Points on a hilly landscape, in no order, each with its height.
From any point a climber takes the steepest step (rise divided by distance) to one of its 2 nearest points. It stops when none of these is higher. Distance is the straight distance between rows; heights are no part of it.
bab: [  4   1  22 -10  -1   3 -10  -6  -5  12   9   4 -37  -8 -17  11  -3  -2
   0  27  -6]  (h 73.0)
pezak: [  8 -11 -19  -2   9   4   1  -3   3  10  10  10 -28 -23 -18 -11   9  -5
  -4 -13 -19]  (h 56.0)
nuka: [  5  -6  -3  -5 -11 -16  19  13   5 -24  -2   2  36  -4   5 -15  16   7
 -36  -5   5]  (h 9.3)
ragod: [-45  -2   7   7  10  -4 -14   6   4 -10  -2  -9 -29 -11   7   3 -12 -24
  22   1   3]  (h 20.4)
fulag: [ 11   3   1   5  -2 -28   2   9  -1 -14 -17  11  30   4  13 -19 -13  -2
 -26 -17  -1]  (h 11.2)
lag: [-37  -6 -15   8  -3  -1   3   5  -4 -21  -5  18  -9   7  19  -5 -10  -9
  -3 -24  10]  (h 24.0)
lam: [ 24  11 -30  23  -1  -6 -29  -5  -9   6 -18  -2   3  12  28   5 -18  -8
   5  -8  -9]  (h 53.5)
bube: [ -5 -12 -11 -11 -15   1   6  11   6 -32  12  -3  32   1   2   4  24   3
 -28  17   7]  (h 7.7)
rute: [-20  13  21  -9  -6 -21   6  17  -3 -14  17  -8  -5  -5 -10   4  27  -5
   1  17  16]  (h 69.1)
noki: [ 19   3   1  26   5   6 -14  -5   7  13 -24 -27   9  -1   2  -3 -13 -32
  12   0   2]  (h 13.0)
Ludi: [  0  17   0  20   4 -37  -4   5  17   5   6   4   8 -10 -16 -14   4   6
  19 -10   9]  (h 89.2)
nupe: [ 31  23  17  -3   1  20 -18  -3  21   4 -14  -9  -1  -8  -1   8 -27   3
  18  21   6]  (h 55.7)
muni: [ 21  -6 -27   1   3  -4 -22  -9 -28   2  -3   1   7  19  15   6  -8  -6
 -10  -6   3]  (h 59.7)
Rogud: [ -7  -2 -23 -11   5 -12  -2   8 -20 -11  20   3   0  12  15   4   6  27
   1 -24  21]  (h 76.8)
roz: [-12  21   6   2   1  12  -2  -9   7  19  -6   9   0  27  10   9 -21   5
  36 -10   8]  (h 39.1)
niv: [ 27  10  20  -6  -3   5   0  -9 -12  29   1  11   9  17 -18  14  -2  -3
  -5  15  -9]  (h 59.3)
Getef: [ 26  14  -9   2   0  -4  -9   4  19 -13   9 -10 -12 -14 -22 -10  -4  -3
  16  -1  15]  (h 73.7)
Vero: [-23 -23  11  14   2   7  20   5 -13   0  -3   5  10  -1  -1   5   4   6
 -17   2 -11]  (h 49.8)
Fonu: [ 18 -12 -18 -16   9   6  12  10  -1  -5  19   4  -7 -20  -7  -8  14  14
 -18 -19  -7]  (h 51.5)
pebuz: [-21  -8   4   1   5 -10   6  -5  -2  22   6  16  12   1  -5  -1   4  17
   2   0 -14]  (h 46.1)
Zunop: [ -4   9   8   2  -2 -11 -16  -6   9  12   1  -2  41   8 -22   8  -5  -7
  16  23  17]  (h 38.9)
dagif: [ 14  10  34  -4  -7  13  -6 -14  -3  24  -9  -2 -18   5  -6  14   1 -14
   1  38 -11]  (h 65.6)
Konap: [ 11 -25  -3  13  -2   1  20 -19 -33  12  -7   1  -2  21   5   3  -2   0
 -18  -3  -1]  (h 59.4)
Rine: [  1  11  16  28   1 -12  -9  -8 -11  18 -16   1  21  18  11  13 -18   6
   8  17  12]  (h 34.7)
gular: [-13  12   4  -8  -8  24  22  10  26 -14  17  -1 -22 -16 -27   9  11 -17
  20   7 -14]  (h 47.0)
mifef: [  0   0  -4   3   9  12 -19  16  11  -3   8   0  24 -15 -20  11 -14   8
   5  19 -11]  (h 45.4)
gera: [ -4  22  25  13   7   1 -10 -19  13  40 -18   5  15  16  11  10 -22   2
  29   2   4]  (h 37.0)
Sedif: [-13  16  -2  -2  -7  -3  -4  12  10 -25  -3 -29 -23  -7  21  -9  15 -14
  22  -7  19]  (h 16.6)
Motut: [  3   2  13  -8   1  15 -15   1  13  -1   4  -7  29  -5 -31  12 -14 -13
   9  35  11]  (h 41.7)
Vige: [  7   1  -6 -26   2   1  10 -21  -3  25   6   4  34  30   4   5   8  11
   7 -11  -7]  (h 0.6)
lazeg: [  2  -6 -10   0 -17   6  -1 -37   5   3 -11  16  -6  11   7   4   0  15
  -6  23  -8]  (h 67.3)
tufe: [-29 -21   6 -19   5  -3 -15   1   8 -22   0  -5 -27 -30   6  -5   1   5
  -7  21   5]  (h 55.4)
noz: [-37  10   8   1   3   8  -9  22  -2 -13  -2  -3 -11   8  15   8 -14  -9
  14 -11   9]  (h 22.1)
pomu: [ -5  12   2   8  -3  17  13   5  16   3  -8  -5  -6   3   6  -4 -11   9
  27 -19  -5]  (h 41.9)
kera: [-17  -5   2  -9   8 -13   0   3  10  -7  -6 -21 -10 -11  10 -23  12 -11
  12 -20  22]  (h 14.9)
mil: [ 23   9  12 -10  15  -4 -25   3  20   4  -3  -9  15 -13 -14 -12 -20   4
  13   5  15]  (h 63.2)
fif: [ -5   4   0  16  -3 -13 -16 -17  -3   9  -9  24 -19  16  10  -4 -26  -5
   3 -17  15]  (h 27.8)
rarod: [ 13 -14 -22   7  -8  10  44   1 -11  -8  10   3  15  15   4  14   7  15
 -16 -15 -15]  (h 66.1)
tefaz: [ -8  -3   7   2   5  20  17   1  13   2  -9 -14 -34 -14   5 -11   1   1
  19 -19 -11]  (h 45.1)
tasa: [-31 -10  -3   8   2   4  22  18  -6  -6  19  -6  12  -2 -15  12  20 -13
  -6  -4   1]  (h 46.0)
Vam: [ -2  -3 -22  -8   1 -21  17  -8 -13   3  11  17   7  19   9  -7   6  11
  -9 -33   1]  (h 66.2)
kame: [ -2 -24   6 -13   8  23   4   9 -27  -4  11  -8 -10   4 -17  10  -3 -11
 -16  -1   8]  (h 37.6)
pilo: [ 19  25 -11   6  -8  -9 -31 -10   6   4  -2   8  -4  10   8   4  -2  -5
  13   7   4]  (h 53.9)
pesa: [ 16  16   3  -2  -2  20  -8  12  16 -10  -3   5   9  -8   3   9 -16  26
   9  15 -13]  (h 49.9)
segu: [  6 -28 -20  -8  13  11  24  12 -12  -2  16   6  12  -3   1   6   8  14
 -30 -20 -19]  (h 58.6)
vobin: [ -1   4  -2  -7 -17 -12  12  -5  16 -17  21  16 -15 -17 -30   0  21  -3
 -10  21   4]  (h 56.7)
verog: [  1  -7  27 -25   5  10 -14   5  -7   0 -16 -12   4   5  13  -8  -4  -8
 -11   6  10]  (h 3.0)
dero: [  1  12  -2  31   0  -9   5   4  -6  21 -10  -4  -7  -5  10  -2  16  -6
   6  -9 -36]  (h 53.4)
Selaz: [-16  -3   0   1  11  -5 -10  29 -13  -2   6  -7  13  -5  -5   0  11 -24
  -5  -9   0]  (h 42.2)
Nitub: [  3  14   3  -9  -5 -16  -9 -16  21   6  -6  14  36  11  -7  -9 -13   4
   4   5   8]  (h 36.1)
miri: [ -5  -1 -13  -3  18  -7  -4  14  -7  14  24   3   0  -4 -22   2  -1   6
  19 -23  11]  (h 39.0)
Zilo: [  3 -16 -12  -7   0   3  25   5  -9 -13  34  18 -24 -17 -18   6  15  19
 -29  -2  10]  (h 45.3)
Gakub: [-13   3   5 -14 -12  11  10  -5   6  -1  20  15  -8   6 -29  10  11 -18
   1  11  -4]  (h 51.6)
kufe: [-13 -22   6   6  -2  23   6 -13   8  -9 -18 -22  -3 -13   5  -1  -3  -2
   6  19  -8]  (h 16.4)
zimos: [  0  -3  15 -31   6  15   5   7  -6  13   3 -10  21  18  -1  -1   7  -2
  -3  -7   3]  (h 1.8)
bito: [ 21  17   2   3 -16 -13  18 -17  10   8  -8   1 -13   7   5 -16  22   3
   1  -7  -6]  (h 53.3)
Nozu: [ 20   4  11 -20  -2 -11   0 -12   9   1  -8  21  10   9  -4 -15 -19  19
  -9  -5   9]  (h 33.1)
kulo: [ 19  -4 -11  13  -1  -9  13  -5 -28   9  -9  -7   8  18  26  10   0  26
  -9 -12 -17]  (h 66.5)
Nibi: [  8  -1   5  -1  -9   7 -12 -29  -1  10 -27  -2   7  13  26  -2  -6  -2
  -5  19  -4]  (h 60.2)
kip: [-13   3  -5  -5   5 -13  12  -4   7  21  27  15  -9  -6 -26  -4  19  12
  18 -13   1]  (h 42.4)
folev: [  4   7   6  -2   0 -21  -3   8   8  -6 -20  -9   4  -7  19 -33   8 -12
  -8 -24   2]  (h 13.1)
zon: [-12  -4  -7   1   2  17   4  20  12 -15  14 -12 -13 -26 -20  14  14 -24
   1  17 -24]  (h 42.9)
neda: [ -5 -21  -1  -6   6   9  24  13 -21  -9  20  14 -27 -10 -21   0   4 -11
 -31 -14   7]  (h 41.3)
falen: [-26 -10 -15   7  -8   1 -19 -17  -2  -7 -12  13 -11  14  12  -3 -17 -23
   4  -6  11]  (h 25.9)
Velu: [-26   6   8   6  -5   5 -13   3  11 -17 -16 -29 -20 -10  22   5   2 -23
  23  19   2]  (h 18.6)
ded: [ 30   0 -16  15 -11   5  28   1 -10 -12  -5  -8  22  17  14  11  -9  26
  -8  -7  -8]  (h 59.8)
Libu: [ -1  -8 -19   0  -2  -8 -15 -10 -26  -8   2   0   3  25  23  11  -7  18
   0  -3  23]  (h 66.9)
luz: [ 12  15  16  -7   2   5 -32 -11   1  18 -26  15  24  12  28   9 -23   0
 -11  19  -6]  (h 53.8)
ses: [  7  11  21  -7   2 -15 -11   2   0   3  -7  23 -19  10   3 -15 -18  -5
 -11 -15  12]  (h 30.0)
zavum: [ 25   0 -17   9   4  12  -5 -16  20  13 -15 -15  17  -5  -5 -11 -12  -5
  18  -5 -12]  (h 12.9)
kov: [ -9  14  10  13  -7 -31  16  12   4  -2  13   4  18   3 -17  -1  19   9
   7   0  16]  (h 78.3)
mog: [ -5 -20 -18  -5  -2  15  10 -17  14  -3  -4  -9  14  -2   0 -11   3  -1
   5  -2  -8]  (h 14.6)
Mab: [-24 -23  28   1   5   7  30  13 -10  -7   1  -5 -16 -19   0   0  11   9
 -24   7  -3]  (h 54.3)
gapu: [ 21  13  -6   4  -5 -10 -16 -27   4  13  -5  22 -10   3   6   4 -10  25
   1  17 -11]  (h 60.3)
Gefaz: [ 27   0  10  19   1  -6  -7   7 -25   3 -12 -13 -21   0  12   0  -3   3
 -14  -1  -1]  (h 49.1)
tis: [ 11   7 -24  -2 -10  -9   9   5  20 -27  20  -3  -3 -20 -23  -8  17   8
   0   6   8]  (h 63.6)
nebe: [ -2  -5 -23   6  16  12  -2  31 -12  -1  17   3  11  -4 -22   7  -4 -19
   0 -26  -8]  (h 38.6)
sut: [-17 -15   3 -14  13   6 -15   0   1   7   7   4 -22 -20 -11  -3  -2  -1
   4  10 -12]  (h 63.9)
gabod: [ 37  -1   9  13  -3  -2  -2  -6 -22  17  -1   3 -14  -3 -11   5   5   5
 -15  16 -14]  (h 53.7)
romu: [  3 -18   0   6  11  15 -23 -11  10  -2 -19 -29  -4 -20   3  -5 -14 -15
  13  17   4]  (h 14.7)
Bilor: [  6  -6  10 -21  -4   6 -11  -1  -4 -11 -15  -9 -14 -13  22 -14  12   4
 -21   7  -7]  (h 4.5)
vuv: [-12   0 -10  19   4   5  13   5  -6  11  -3 -14 -34 -12  10  -5  18 -15
  14 -20 -18]  (h 48.9)
dalo: [  4  16  -9  13  -6 -14  24   7  -6   9   6   7   1   7   7 -10  22  -4
  -2 -31 -14]  (h 58.9)
karag: [  2  -5 -10 -24 -12   8 -10   8   2 -32   3  -5   1 -10  14  -2  19   2
 -23  15   2]  (h 6.1)
bakun: [  2  16  10  13   3  -5   2  14 -15   5   0   9  32  24   4  16 -23  17
   3  -3   7]  (h 32.6)
nelas: [-36 -14  17 -15  -3  -1  12   4   8 -22  13  -2 -11 -11   0   3  14   9
  -6  21  13]  (h 61.1)

For each start below, name the point where the climber stops.
miri: Ludi
verog: Getef
lag: Getef
Selaz: Ludi
folev: Getef
Zunop: Getef
Rine: Rogud

Call two points neighbours if one is among the 2 nearest of the other. Go from one point of each pair to the other, from neighbour to neighbour, staying as high as possible. Name the lowest point that can't be avoided.
bab and rarod: Fonu
kulo and rarod: ded
Ludi and bab: tufe
Rogud and lazeg: lam
